A landscape with many valleys, sampled at points; each row gives a point and its height.
From any point a ball rolls to the lowest of the 2 points nearest to it. It stops when none of these is lower. Distance is the straight distance between rows; heights are no part of it.
lod height 597: [ 1.22  3.28 -1.63  0.80  0.51  0.23  0.01  1.46  2.47 -4.03 -2.14 -3.37
  3.08 -3.59  2.46 -0.72  1.06 -0.94 -0.96  1.85 -2.50 -2.20  2.46  0.47
 -0.40 -0.30 -1.32  0.09  1.46 -0.78 -5.21  2.82 -1.94 -1.42 -1.30  0.88
  0.33]
lano height 469: [-1.82 -0.68 -1.77  3.91 -2.18 -1.71  0.34  2.53  2.70  2.23 -3.37 -4.16
  1.98  0.38 -0.52  3.00 -0.82  1.99  1.90 -0.48 -0.16  3.10 -1.00  1.73
 -0.24  0.56 -1.62 -3.22 -2.95  3.32  3.17 -0.02  0.39  3.25 -3.98  0.72
  2.51]
geban height 472: [ 0.15  0.01  0.95  0.03  0.88  1.41 -1.94  1.08 -2.82 -0.09 -0.26  2.00
 -0.54  4.76 -1.08  0.62 -1.40  1.21  0.99 -1.98  1.40  2.36 -2.83 -0.47
  2.81 -0.91 -1.69 -2.06 -2.62  1.43  0.15  0.07 -0.12 -2.23 -3.47 -2.97
 -0.85]
kur height 448: [-0.65 -2.90  1.93 -0.62  3.10  4.84  1.10 -5.14 -7.37  1.40  3.29  2.42
 -1.06 -1.93  0.70 -3.98  1.41  2.31 -0.08  3.63  2.01  3.53 -0.45 -0.34
 -1.86  3.75  3.00 -0.72  1.99 -0.31  2.03 -0.43 -0.03  3.41  2.69  2.50
 -4.21]
sef height 443: [-0.63  0.71 -3.71  3.07 -3.47 -5.59  0.90 -0.23  4.18 -0.22 -4.90 -5.26
  5.10 -1.12  1.14  2.31 -1.55 -2.30 -0.93  1.95  0.03  3.08  2.71  0.38
 -1.59  2.65 -0.46  0.26 -1.61  0.87  0.79  0.98  1.63  2.32 -0.96  3.47
  3.60]
tev height 337: [ 0.40 -1.91 -0.60  1.57  1.31  0.07  0.13 -2.16  3.29 -0.91  1.01 -2.65
  5.77 -3.56  0.25 -3.49 -2.04 -1.00  0.48  2.49  3.02  0.74 -1.25  3.99
 -1.57  3.03  3.31 -0.42  1.69  0.12 -2.19  3.63  0.86  1.84 -0.80  3.50
 -0.82]
tamin height 256: [ 1.48 -0.19 -5.50  0.20 -4.49 -6.93  1.55  0.61  4.80  5.40 -5.01 -4.54
 -1.00  2.52 -0.60  1.80 -2.17 -0.27 -2.89 -0.24 -0.33 -1.47  0.59  0.30
 -1.62 -3.01  0.19  0.18 -1.23 -1.21 -0.16 -1.07 -2.63  3.01  3.13 -1.56
  5.06]
litak height 334: [ 1.37 -0.94 -3.08 -1.99 -0.77 -1.33 -1.89  3.07  4.08  3.24  0.07 -1.13
 -1.68  0.87  0.31 -0.84 -1.72  1.24 -3.27  1.11  1.29 -1.35  2.05  2.60
  0.04 -3.94 -0.31  1.48  0.77 -2.12 -4.10  0.09 -4.03  4.67 -0.93 -2.78
  0.09]
roso height 177: [ 3.52 -2.90  0.65 -1.15  1.63 -3.51 -0.01 -1.32  4.12  4.60 -0.11  0.07
 -0.37  2.32 -1.56 -0.35  0.03  2.04 -2.33 -4.36  4.13  2.15 -1.56  5.93
  1.27 -4.29  1.67 -0.89  0.90  0.30 -4.19 -0.85 -0.67 -0.09 -2.66 -2.47
  0.67]
Kem height 498: [ 2.02 -3.91  3.43 -1.54 -0.68 -3.97  4.49 -4.26  3.59  4.08 -1.62 -0.43
  2.23 -0.38 -3.62  1.10  0.14 -3.53  1.27 -3.86  2.65  2.09 -1.09  4.59
 -2.23 -3.95  0.83  0.31 -1.31  2.18 -0.83 -4.25  2.44 -2.01  3.79  0.23
  3.57]
fizab height 149: [ 3.64 -1.70  2.03 -1.92  2.23 -0.83 -0.27 -2.17  4.96  1.69  1.09 -0.26
  0.15 -1.30  1.58 -3.17 -1.00  3.31 -4.58 -2.63  5.13  1.37 -1.79  5.43
  2.02 -1.97  4.80  0.95  4.12 -0.53 -2.55  2.19 -0.87  0.61 -1.56  0.16
 -1.13]
gir height 348: [-2.13 -0.65  0.25  1.28 -3.73 -1.89  1.27  1.51  3.35  0.13 -2.50 -1.40
 -0.01  2.13 -1.95  4.36 -1.59 -0.08  2.26 -2.81 -2.43 -0.20 -0.42 -0.47
 -0.73 -1.99 -1.02 -0.30 -2.15  2.38  5.51 -3.06  2.40 -1.58  0.38  0.02
  1.37]
vetog height 546: [ 0.26  4.21  1.01 -1.88  3.66  2.61 -4.36  1.55 -2.10 -1.59  1.23  2.88
 -3.56  0.73  3.17 -0.91  0.72  4.05 -4.01  1.38 -0.27  0.15  0.53 -1.36
  3.82  0.37 -0.03 -0.03  2.26 -0.52 -3.04  2.66 -3.80 -0.68 -5.62 -1.26
  0.68]
Rused height 479: [-1.33  0.98  2.00 -0.39 -0.52  3.73  2.49 -1.14 -2.92 -6.73  3.17  1.90
 -2.60 -2.39 -1.05 -0.95  0.11 -1.21  2.89  1.56 -1.64 -1.18 -0.33 -3.14
  0.35  0.67 -1.37  1.78  0.83 -2.14  2.13  0.08  2.26 -3.46  2.27  1.50
 -2.75]
los height 442: [ 1.15 -3.83  4.19 -0.72  0.80 -1.96  1.90 -3.00  1.66  4.31 -0.93 -0.66
  4.16 -0.78 -3.18 -0.93 -0.19 -2.04  1.23 -2.94  4.49  2.72 -2.03  4.94
 -2.45 -1.86  0.75 -1.90 -2.15  3.79 -1.04 -2.68  2.18 -0.17  1.56  0.98
  1.37]
sako height 493: [-1.47  3.86 -0.12 -0.66  4.26  1.51 -2.20  1.58 -1.97 -2.30  2.26 -0.53
 -2.11 -5.16  2.67 -1.94  4.26  1.45 -3.52  1.90 -2.66 -2.20  3.33  0.37
  0.83 -1.19 -3.17 -0.11  3.35 -2.16 -3.78  2.95 -5.41 -0.57 -4.50 -0.32
  0.38]
Solaz height 484: [ 0.50 -0.59 -4.13 -0.76 -0.54 -0.30 -0.77  2.03 -1.00  1.51  1.12  0.09
 -1.28 -2.08  0.08 -0.64  1.26 -2.32 -0.10  3.88 -0.60 -2.49  3.75  0.51
 -2.21 -1.47 -2.41  1.40  0.32 -2.89 -3.10  0.34 -3.04  5.07  2.75 -1.79
 -2.51]
gefo height 93: [-3.12  2.78  2.37 -1.23 -2.44  1.45 -2.28  2.42  0.43 -1.89  1.26  2.18
 -2.58  6.44 -2.27  1.65 -0.04 -0.95  2.31 -4.54 -1.54 -1.91 -2.25 -6.09
  2.92 -1.25 -0.65  0.88 -2.22 -0.01  2.32 -3.80  2.94 -7.26  0.27 -0.75
  0.46]
Zeze height 549: [-1.60 -4.52 -0.39  1.20 -0.66 -0.31 -1.21  0.94  2.55  2.85  1.46 -3.23
  3.41 -2.27 -0.99 -1.42 -1.19  0.93  0.79  1.63  2.85  2.59  1.58  5.06
 -1.54  3.24  1.09 -3.80 -0.94  0.27 -3.08 -0.79  0.35  6.45 -0.81  1.61
 -0.19]
Bilu height 407: [-3.01 -1.27  3.69 -0.59 -1.63  4.18  3.37 -1.76  0.20 -5.01  3.64 -0.85
  1.33 -1.88 -3.83 -0.39 -3.16 -1.94  4.06  0.59  0.60  1.58 -1.79 -0.06
 -1.07  0.58 -0.82  1.55 -0.31  0.30  3.83 -1.70  3.09 -2.63  0.30  3.74
 -0.54]
gure height 358: [-1.19  0.85  0.36  1.70  1.37  2.39  3.91 -1.91 -3.11 -4.28  3.23 -0.45
 -0.13 -6.88 -1.28 -2.10  4.10 -1.70  2.21  5.45  0.16  1.12  0.24 -0.24
 -2.08  3.02 -1.52 -0.01  2.82 -3.91  2.15  4.08  0.22 -0.41  1.71  1.99
 -1.94]
fipi height 418: [ 1.57  0.64 -1.88  1.54 -3.22 -3.33  1.34  0.34  4.59 -1.72 -4.80 -3.91
  4.65 -0.34  0.65  1.44 -2.24 -2.31  0.41  0.34 -0.63  0.69  1.50  1.87
 -1.11  0.39  0.21  0.15 -1.07  0.68 -0.74  1.22  1.28 -1.42  0.46  0.87
  1.84]
Bog height 578: [-2.44  3.43 -2.28  1.76  0.74  0.92 -0.34  3.17 -2.67 -2.81 -0.49 -0.80
 -0.50 -3.53 -0.32  0.39  3.35 -2.95  0.74  1.70 -3.46 -2.49  2.41 -2.00
 -0.39 -0.70 -5.44 -1.71 -0.34 -0.85 -1.07  1.10 -1.74 -1.36 -1.99 -2.02
  0.21]
pilo height 685: [ 1.52  4.65  0.17 -0.07  3.46  2.34 -0.76 -0.39 -4.17 -2.40 -0.74  0.74
 -2.75 -1.25  4.09 -2.56  3.13  2.78 -2.34  1.74 -2.60 -1.99  1.73 -4.17
  1.01  0.78  0.98  2.04  4.05 -1.22 -3.36  2.95 -3.15 -2.05  0.20 -0.12
 -2.53]
Fato height 603: [-2.21  2.66 -1.90  0.74  2.06  2.31 -1.04  1.74 -4.72 -2.55  1.34  1.52
 -2.38 -2.10 -1.09 -0.38  3.55 -1.06  0.12  3.22 -1.30 -0.14  0.99 -1.85
  0.56  0.16 -4.82 -1.19  0.00 -1.65 -1.06  2.30 -2.54 -0.08 -2.51 -1.85
 -0.84]
Ziz height 309: [-3.40  2.45 -1.46  1.44 -4.06 -2.96  0.01  2.93  5.07 -0.56 -3.58 -1.99
 -0.80  1.29  0.12  4.81  0.75 -0.79  1.25 -1.82 -4.57 -3.56  0.22 -3.19
 -0.45 -1.48 -1.25  0.13 -1.73  1.74  5.39 -2.68  1.75 -1.33  1.03  2.12
  3.08]
Voset height 524: [-2.51 -3.42 -0.18  1.80  1.67  1.97 -0.99 -0.59  0.56  2.10  4.71 -1.38
  2.46 -4.72 -1.39 -3.12  0.89  0.84  1.57  3.54  3.11  1.88  1.70  4.52
 -2.43  5.04  2.34 -4.01  0.41 -0.97 -3.33  0.32 -0.15  6.00  1.07  3.66
 -1.81]
paluk height 291: [ 4.27  0.36  4.51  1.06  2.24 -0.16  3.10 -2.48  1.54 -0.83 -1.62 -1.99
  3.32 -1.05  0.71 -2.84 -0.25  1.71  0.97 -4.73  3.98  1.60 -4.90  3.08
  1.57 -0.74  4.52  0.14  1.20  1.66 -1.95  2.65  1.53 -6.04 -0.39  1.45
 -1.34]
mifin height 414: [ 1.04 -2.51 -2.03 -0.76 -1.36  0.37  1.33 -1.20 -1.29  0.65  2.47 -0.21
 -0.19 -3.40 -0.54 -1.16  0.47 -2.10  1.81  4.54  0.72 -1.02  3.97  2.12
 -2.85  1.05 -0.36  1.37  0.36 -3.28 -2.12  0.64 -0.84  5.56  5.05  0.42
 -3.01]
mamos height 208: [-0.75  1.03 -5.22  1.62 -2.45 -4.51 -0.49  3.41  4.54  5.13 -5.58 -2.45
 -1.13  2.05  1.20  3.26  0.13 -1.09 -2.17 -0.63 -3.34 -3.76  0.42 -1.76
 -0.60 -3.46 -0.80 -0.32 -1.92  0.37  1.75 -1.35 -2.70  3.38  1.93 -1.31
  3.48]
zuz height 130: [-0.06 -1.46  0.06  0.95  0.52  3.16  3.16 -2.34 -2.54 -2.55  2.28  0.47
  1.48 -4.62  0.04 -2.18  1.03 -1.03  2.46  4.23  0.86 -0.17  0.41  1.36
 -1.97  2.34  0.85  0.77  1.21 -1.83  1.15  2.52  1.34  1.35  2.18  2.33
 -2.91]
Zaner height 676: [ 5.63  1.66  1.62 -1.45  0.48 -1.87  2.19 -0.96 -0.61  0.44 -1.91  1.61
 -1.04  2.72  0.93 -0.87 -0.33 -0.04 -0.86 -4.98  1.30 -2.66 -1.41 -1.22
  2.26 -3.36  3.90  2.30  1.50 -2.13 -2.28  0.53  0.76 -5.62  4.91 -1.89
 -3.19]
zakog height 131: [-1.54 -3.66  1.00  0.35 -3.40 -3.51  1.52 -1.97  2.73  3.01 -1.49 -4.16
  5.27 -1.30 -2.19  0.80 -2.60 -3.02  1.65 -0.23  1.96  2.91  0.67  3.50
 -2.55  2.91  1.08 -0.90 -2.52  2.90  1.81 -2.45  3.39  2.28  2.23  3.24
  3.12]
kup height 340: [-1.00 -3.01  1.46  1.02  2.18  4.36  3.35 -4.25 -4.41  0.47  2.53  1.36
  1.29 -4.56  0.72 -4.57  1.02  0.63  0.69  3.62  1.80  1.15 -0.49  0.92
 -2.65  3.07  4.00  0.60  2.89 -0.83  2.44  1.38  1.01  2.28  3.72  4.02
 -3.69]
mup height 379: [ 0.90 -0.21 -1.08 -2.28 -0.03 -0.61 -1.85  1.50  5.43  0.61  2.08 -0.61
 -0.09 -2.70  2.73 -1.82 -0.69  1.79 -4.60  2.72  1.74 -0.90  3.06  3.83
  0.50 -2.20  1.19  1.74  2.98 -2.42 -4.24  2.32 -3.15  4.64 -1.67 -0.47
  0.45]
Fol height 68: [ 3.09 -2.63  2.04 -2.95  1.59 -2.44 -1.36 -0.67  4.84  3.41  2.26  0.73
 -0.81  0.62  0.30 -1.94 -0.68  3.49 -3.76 -3.03  5.51  1.64 -0.44  6.58
  2.29 -3.20  2.91  0.14  1.80 -0.66 -3.01  0.79 -1.06  2.01 -3.01 -1.90
 -0.35]
Gup height 364: [-1.69 -1.56  2.02 -0.80 -3.21  1.29  2.58 -0.97  2.73 -4.66  1.38 -1.36
  2.22 -1.44 -3.00  0.84 -3.35 -2.08  3.89  0.13 -1.38 -0.10  0.19  0.14
 -2.08  0.57 -0.68  2.79 -0.39 -0.22  3.14 -2.61  4.27 -2.06  0.75  3.80
  0.26]
sanim height 399: [ 0.43 -1.75  1.69 -0.56 -2.55 -4.35  2.79 -1.02  4.26  2.01 -2.14 -1.11
 -0.49  2.96 -3.27  3.92 -0.22 -1.03  1.37 -5.23 -1.48 -0.25 -0.20  1.37
 -1.19 -3.85  0.08  0.02 -1.20  1.94  3.71 -4.01  2.97 -3.65  2.12 -0.59
  2.01]
dena height 729: [-0.24  0.02  0.01 -2.32  0.58  2.11 -3.05 -1.19 -7.36 -1.34  3.57  6.77
 -3.01  3.71 -0.58  1.46 -1.05 -1.14  0.86  0.21 -0.88 -0.96 -1.85 -4.59
  1.83  1.91 -1.07  0.73 -1.76 -1.21  2.90 -1.85  0.83 -0.19  1.34 -2.49
 -1.13]
pubas height 564: [ 1.56  3.89  0.26 -2.59  3.91  2.12 -5.05 -0.30 -3.99 -0.07  1.77  4.70
 -4.64  2.53  3.89 -0.03 -0.32  4.27 -3.55  0.93 -0.92 -0.35 -0.34 -3.56
  3.25  2.77  2.05  0.96  3.16 -0.22 -1.57  2.26 -3.93  0.54 -4.80 -1.93
  1.17]
bub height 520: [-2.57 -4.29  0.42  2.19 -0.61  0.45 -1.34  2.02  1.74  3.20  0.83 -3.30
  2.29 -0.13 -1.52 -0.48 -0.66  2.57  0.95 -0.50  3.40  3.84 -0.85  4.20
 -1.15  1.93 -0.43 -5.35 -2.90  2.51 -0.35 -1.82  1.04  4.80 -3.06  1.01
 -0.25]
Vanip height 219: [ 3.58 -1.05  3.39  0.25  3.24 -0.09  1.30 -2.37  3.00 -0.27 -0.20 -1.34
  2.06 -1.33  1.15 -4.15 -0.40  2.97 -2.53 -3.97  4.24  1.41 -4.19  4.22
  1.45 -0.42  5.07  0.32  3.18  1.51 -2.19  3.42  0.46 -3.15 -2.00  1.68
 -1.81]
femi height 21: [-3.18  0.02 -3.26  2.14  0.08 -0.40 -2.54  5.85  0.34  3.83 -4.26  1.39
 -1.88  3.68 -0.35  2.64  1.67 -0.89 -0.40 -1.02 -3.12 -3.00 -0.43 -3.00
  0.41 -1.84 -2.73 -0.11 -3.58  0.94  3.08 -2.04 -1.01  0.99 -1.43 -2.74
  1.02]
nel height 221: [-1.04  1.86  1.14 -0.74 -2.76  1.38  0.17  1.95  1.69 -5.55 -0.41  0.38
 -0.33 -0.16 -0.61  0.44  0.33 -1.89  2.10 -0.29 -3.47 -4.42  1.55 -3.94
  0.53 -1.39 -0.78  2.04 -0.30 -1.61  0.28 -1.09  2.51 -4.70  2.52  0.14
 -1.25]
soga height 132: [-3.65  0.37 -4.46  2.73  0.25 -2.38 -1.85  5.09  2.26  5.56 -5.04 -0.17
 -2.20  1.48  1.23  3.86  2.87 -1.91 -1.62 -0.63 -4.30 -5.31  0.07 -3.40
 -0.37 -2.59 -2.35 -0.09 -3.12  0.95  3.31 -2.21 -2.55  4.18  0.18 -0.53
  3.05]
Masu height 446: [ 1.74 -2.70  1.25 -0.43 -2.41 -5.81  4.75 -3.59  5.08  3.16 -2.77 -1.67
  0.60  1.64 -3.19  3.09 -0.41 -2.36  0.89 -4.65  0.33  1.21 -0.19  3.60
 -1.87 -4.57  0.90 -0.14 -0.97  1.73  1.47 -3.80  2.46 -3.03  3.84 -0.75
  3.91]
tal height 542: [-0.02  4.17 -1.20 -0.16  2.37  0.96 -1.38  1.80 -0.36 -2.80  0.85 -3.01
  0.82 -5.11  3.25 -1.40  3.97  0.03 -2.77  1.24 -4.00 -4.07  3.50  0.16
  1.08 -1.59 -2.86 -0.34  2.37 -1.40 -6.37  2.42 -4.45 -2.53 -2.17  0.14
  0.85]
Guto height 461: [-1.01  2.48  0.54  0.02  0.10  2.13  2.89  0.44 -3.59 -5.54  2.81  0.92
 -1.87 -5.20 -1.21 -0.44  4.05 -2.08  1.57  3.46 -1.83 -1.77  1.70 -2.95
 -1.39  1.15 -3.60  0.67  1.80 -3.55  1.49  2.38 -0.10 -2.13  1.94  0.25
 -2.48]
neboz height 297: [ 2.62 -0.43 -3.83 -1.20 -2.35 -3.97 -0.10  1.89  5.36  4.48 -2.52 -2.43
 -0.68  2.44 -0.85 -0.34 -2.72  0.28 -2.62 -0.06  0.98 -1.67  0.53  2.28
 -0.94 -4.61 -0.25  0.58  0.17 -2.58 -3.57 -0.54 -3.12  2.47  0.93 -3.17
  2.18]
nugak height 306: [ 0.71  0.11  1.42  0.32 -2.65  0.77  2.48  0.13  2.33 -5.51  0.14 -0.66
  2.65 -2.25 -0.44  0.63 -1.72 -2.37  2.89  0.81 -1.58 -1.83  1.05 -0.14
 -0.70  0.42 -0.42  3.10  0.19 -1.29  0.64  0.38  3.23 -3.27  2.44  1.75
 -1.25]
geko height 761: [ 0.49 -2.17  0.24 -1.86  1.21  1.63 -2.59 -0.66 -7.75  2.05  2.96  5.19
 -1.93  3.74 -0.80  0.92 -0.89  0.94  0.53  1.03  1.06  0.65 -1.09 -1.60
  0.69  1.14 -1.05 -0.53 -2.51 -0.36  0.60 -2.08 -0.12  2.43  0.39 -1.96
 -2.46]
zem height 402: [-0.96 -0.46  2.88  0.96 -1.00  1.45  0.55  0.58 -1.38  0.42  0.05 -0.16
 -0.14  4.79 -2.76  1.56 -1.10  0.20  2.01 -4.72  1.64  3.97 -3.91  0.14
  2.17 -2.73 -1.86 -2.29 -4.29  3.52  3.14 -1.74  1.87 -4.10 -2.65 -2.04
  1.12]
Ribur height 269: [-2.38  1.07 -2.81  1.22 -3.86 -5.36  0.49  2.23  5.60  2.97 -4.46 -1.54
 -1.57  2.41  0.72  5.42  0.77 -1.22 -0.26 -1.42 -4.46 -3.81 -0.30 -3.02
 -0.44 -2.24 -0.63  0.22 -2.25  1.37  5.83 -2.07  0.39  1.64  2.99  0.87
  3.94]
ronud height 167: [-3.02  2.83  2.00 -0.12 -2.49  2.84 -0.68  2.29 -0.33 -4.72  0.80  1.06
 -1.65  2.85 -1.54  0.74  0.09 -1.20  2.50 -1.87 -1.89 -2.39 -0.41 -5.35
  2.65 -1.07 -1.50  0.45 -2.39 -0.02  1.06 -1.54  2.39 -5.85  0.51 -0.76
 -0.60]
Loduz height 192: [-2.82  1.27  2.00 -0.69 -1.31 -0.26 -1.93  1.64  0.44  1.27  0.79  2.41
 -2.80  7.95 -2.81  3.12  0.34 -0.94  1.60 -6.51 -1.19 -0.73 -3.08 -3.88
  1.85 -2.06 -0.97 -0.45 -3.30  1.69  4.58 -3.99  2.79 -6.41 -0.62 -2.00
  1.92]
tomo height 451: [-1.81  0.25  3.70 -0.68 -1.02  4.38  2.15 -1.17 -2.47 -5.72  3.35  1.66
 -1.48 -0.07 -1.72 -0.71 -2.35 -0.63  2.65 -0.09 -0.13  1.48 -2.16 -2.34
  1.68  0.06 -1.11  1.64 -0.80 -0.07  3.39 -1.03  2.58 -3.41  0.85  1.78
 -2.25]
Sikup height 563: [ 2.27 -0.65  0.81 -1.63  2.96  3.74 -0.85 -4.53 -8.41  0.63  2.49  4.41
 -2.92  2.22  2.02 -1.07 -1.04  3.10 -1.25  1.73  0.58  3.70 -1.79 -3.16
  0.30  4.14  1.93 -0.41  2.44  0.61  1.64  0.45 -0.63  1.92 -0.11 -0.80
 -2.02]
Tege height 631: [ 2.05  3.93  0.31  0.80  0.33  1.30  0.06  1.55  1.87 -4.15 -2.55 -2.93
  2.46 -1.41  2.72 -1.21  0.73  1.71 -0.03  0.87 -0.83 -1.74  0.54 -0.27
  1.88 -1.13  1.12 -0.21  0.86 -0.28 -5.49  3.34 -0.83 -3.27 -1.09  0.74
 -1.17]
Pid height 439: [-0.61 -3.64  0.58  0.66  2.18  1.73 -0.08 -3.13  0.68  2.64  3.40 -1.07
  4.06 -4.48  0.12 -4.49 -0.69  0.28  0.07  2.87  3.48 -0.22 -0.72  4.68
 -2.34  3.72  5.21 -1.35  1.54  0.29 -2.22  1.31  0.22  4.57  2.75  4.75
 -2.08]
bor height 525: [-0.26 -0.02 -3.84  0.57 -1.83 -1.48  0.06  2.40  1.40 -0.48 -2.04 -0.97
  0.50 -1.56  0.29  1.11  0.43 -3.09  0.03  2.24 -2.67 -2.15  3.31 -0.51
 -1.88 -0.98 -2.89  0.38 -0.63 -0.91 -1.16 -0.49 -1.21  2.31  1.14 -1.83
 -0.11]
tiv height 643: [ 4.30  1.12  0.89 -1.95  2.12 -0.15 -0.42 -0.42 -2.66  0.35 -1.15  3.04
 -1.39  4.05  1.22 -0.67 -0.85  1.68 -0.77 -3.08  0.63 -0.71 -1.81 -0.95
  2.95 -1.16  1.75  1.12  1.16 -0.11 -0.97  0.89 -0.36 -2.99  1.02 -2.01
 -3.60]
matat height 425: [-1.49  0.81 -0.59 -1.03  1.62  0.73 -3.28  2.46  4.07 -1.09  2.06  0.87
 -0.20 -2.77  2.26 -1.63  1.33  2.61 -3.66  2.51  0.57  0.07  3.04  3.16
  1.50 -1.23 -1.47 -0.55  1.81 -1.16 -2.86  2.15 -3.31  3.39 -5.94 -0.80
  0.37]
Tave height 711: [ 1.64  2.91 -0.85 -2.03  1.99  2.12 -2.51 -1.50 -7.59 -1.46  2.38  6.75
 -4.37  2.35  2.13  0.19  0.86 -0.74  0.13  1.01 -2.56 -2.67 -0.82 -6.94
  1.12  3.09  0.56  2.24  1.42 -1.53  2.14  0.14 -0.38 -0.98  3.07 -2.23
 -1.75]
sigu height 700: [ 1.36  3.28 -0.72 -0.95  2.01  1.99 -0.90 -0.85 -5.55 -2.71  0.48  4.05
 -3.61  0.01  2.79 -1.50  1.75  0.20 -0.79  1.13 -2.84 -2.90  0.46 -5.50
  0.67  0.75  0.73  2.58  1.74 -1.56 -0.32  1.65 -0.92 -1.75  2.68 -1.38
 -3.62]
dimig height 374: [ 2.12  0.83  0.51  0.48 -2.60 -1.51  2.13  0.10  3.92 -3.39 -2.90 -2.28
  3.79 -0.49 -0.34  0.91 -2.33 -2.07  1.70 -0.48 -0.56 -1.13  0.41  1.34
 -0.02 -0.54  0.61  1.43 -0.67 -0.61 -0.52  0.94  2.16 -3.40  1.92  0.95
 -0.12]
Lizu height 523: [ 0.41 -1.11  1.73 -0.31  2.22  4.73  2.13 -4.92 -8.61 -1.36  2.65  4.25
 -3.16 -0.31  1.80 -2.38  0.09  1.52  0.16  2.86 -0.66  3.48 -0.78 -3.81
 -0.78  3.36  1.48  0.58  2.87 -0.47  3.93  0.51  0.45  0.47  2.45  0.95
 -3.13]
gemo height 582: [ 5.16  2.57  0.57 -3.41  3.84  1.39 -3.86 -2.05 -4.56  2.79  2.31  5.19
 -3.80  4.70  4.06  1.62 -2.24  5.44 -3.32 -1.75 -0.42  1.01 -2.10 -3.29
  2.36  4.38  3.88  0.61  4.74  1.11 -0.75  1.01 -2.18 -0.05 -3.20 -3.24
  1.77]
bizim height 632: [-2.24  1.92 -2.23 -0.07  2.89  1.77 -3.54  2.08 -6.60 -0.37  1.45  4.92
 -3.78  1.06 -0.54  0.37  3.40 -1.90 -0.04  2.61 -1.74 -2.62  0.49 -3.84
  0.31  1.15 -3.80 -0.25 -1.29 -1.84 -0.73  0.37 -2.98  0.68 -1.88 -3.79
 -0.26]
patol height 456: [-1.99 -0.35 -2.28  3.96 -3.31 -4.32  0.50 -0.10  3.53  1.60 -4.03 -5.13
  3.96 -0.50  0.85  2.83 -1.62  0.20  1.38  0.71  0.78  3.94  0.48  1.40
 -1.09  2.76 -0.20 -2.08 -2.44  3.25  2.80  0.19  1.71  3.97 -2.23  3.35
  3.32]
med height 312: [ 2.79 -3.48  2.63 -0.36  2.12 -2.05  1.28 -2.08  1.15  3.16 -0.95  0.33
  1.61  1.53 -2.06 -0.52  0.05  0.80 -0.04 -4.48  3.58  3.06 -2.74  5.27
  0.54 -3.48  0.57 -1.65 -0.31  2.14 -2.23 -1.51  0.99 -1.84 -0.87 -1.42
 -0.52]
veno height 308: [-2.46 -0.83  2.64  0.81 -1.08 -0.40 -0.42  0.79 -1.58  2.77  0.89  2.30
 -2.22  7.25 -3.13  4.08  0.16  0.43  1.39 -6.01 -0.18  2.36 -3.42 -1.80
  0.95 -2.79 -2.32 -1.71 -4.79  4.05  6.00 -3.93  1.81 -3.42 -1.93 -2.71
  3.00]
Tude height 596: [ 4.25 -0.56  1.65 -3.33  3.83  0.83 -2.52 -3.73 -5.35  2.66  2.50  4.09
 -2.61  3.67  2.74 -0.47 -1.73  5.03 -3.37 -1.68  1.41  3.14 -2.31 -0.99
  0.87  3.18  3.43  0.31  4.08  1.54  0.20  0.21 -1.00  1.37 -2.50 -1.93
 -0.89]
volid height 616: [ 5.19  0.02  1.56 -3.04  3.84 -0.48 -1.54 -2.65 -3.81  1.68  0.29  3.66
 -1.65  3.46  1.30 -0.76 -1.64  3.64 -2.08 -3.26  2.46  2.22 -3.09 -0.27
  2.28  0.59  2.32  0.78  2.35  1.16 -0.99  0.84 -0.42 -1.55 -1.76 -2.00
 -2.28]
todo height 528: [-1.75  5.06  0.84 -0.06  3.34  3.33 -3.47  1.86 -2.98 -3.18  1.40  0.48
 -3.07 -1.67  2.37 -1.48  3.04  2.87 -2.88  2.37 -1.47 -0.39  1.21 -1.78
  3.66 -0.04 -2.02 -0.77  1.82 -0.58 -4.49  3.08 -4.76 -1.80 -6.33 -0.15
  1.15]
bokas height 229: [-1.93 -3.38 -0.32 -0.35 -5.16 -3.63  1.90 -0.44  1.83  2.78 -0.62 -3.31
  2.20 -1.24 -2.23  1.61 -2.46 -2.92  1.76  0.74  0.42  1.36  3.49  1.77
 -2.97  3.02 -0.10  0.52 -2.73  0.42  2.17 -3.58  3.30  4.27  4.59  3.32
  2.57]
pupo height 242: [-0.70 -2.39 -0.77  1.79 -1.67 -1.90  0.99 -2.01  2.79 -0.10 -0.48 -3.19
  7.30 -2.47 -1.29 -1.42 -3.04 -3.07  1.57  2.15  2.07  2.28  0.14  3.35
 -2.17  3.78  2.20 -0.25 -1.07  1.21  0.07  1.06  2.63  1.44  0.38  3.29
  1.91]
Fuf height 663: [ 1.77  3.30  1.13  1.09  2.63  3.79  0.82 -0.05 -0.91 -4.48 -1.33 -1.77
 -0.50 -1.70  4.19 -3.62  1.91  4.17 -1.28  1.45 -0.36 -0.21  0.07 -1.79
  1.83  0.94  1.87  0.85  3.16 -0.47 -3.64  5.00 -1.10 -2.96 -0.76  1.21
 -2.59]
gipak height 320: [-0.40 -3.01 -2.11 -0.23 -3.61 -1.51  1.43 -0.57  0.57  0.42  1.32 -2.42
  2.32 -2.96 -1.14 -0.09 -1.25 -4.11  2.34  3.76  0.68  0.37  4.70  2.32
 -3.28  2.96 -0.16  1.30 -1.03 -1.92 -1.00 -1.44  1.40  5.22  5.20  1.87
  0.70]
feti height 159: [-4.62 -1.26 -1.80  1.35 -0.37  0.78 -3.80  4.43 -2.43  3.71 -1.13  4.49
 -3.19  5.89 -1.32  3.21  1.74 -2.01  0.23 -1.35 -2.24 -2.54 -1.07 -4.77
  0.08 -0.25 -2.59  0.39 -4.66 -0.02  4.53 -4.01  0.22  0.77 -1.44 -3.27
  1.23]
deti height 550: [-1.73  2.38 -3.23  1.93 -2.07 -1.59  0.82  2.61  1.30 -2.86 -2.89 -2.32
  1.79 -3.66  0.66  1.83  1.54 -3.83  0.83  1.76 -3.80 -1.94  3.63 -1.68
 -1.89 -0.10 -4.11 -0.48 -0.32 -0.24 -0.05  0.26 -0.30  0.13 -0.14 -0.56
  2.26]
vezu height 494: [-2.68 -2.05 -1.24  2.60 -0.85  1.80 -0.23  2.21  0.34  0.81 -0.53 -2.72
  1.42  0.63 -1.44  0.17 -0.81  1.44  2.23  0.66  1.95  3.57 -1.17  1.99
  0.01  0.54 -2.38 -4.28 -3.05  2.33  1.12 -0.33  1.04  3.24 -4.57 -0.73
  0.24]

Call two points neighbours if one is among the 2 nearest of the other. Go from one point of each pair to the other, from neighbour to neighbour, staying as low as possible. Name the highest point that can't be avoided.
nugak and zuz: Rused
zakog and zuz: Zeze
Fol and sako: Kem

For each start below, name the point where the ball stops.
Masu: femi
deti: zakog
Rused: nugak
pilo: sako
Zeze: nugak
volid: sako
matat: femi
geko: zuz
Voset: zakog
geban: gefo
Kem: Fol

Write out the way that a ball takes from each point below.
Fato: Bog deti bor Solaz mifin gipak bokas zakog
Tave: sigu pilo Fuf Tege lod tal sako
tiv: volid Tude gemo pubas vetog todo sako
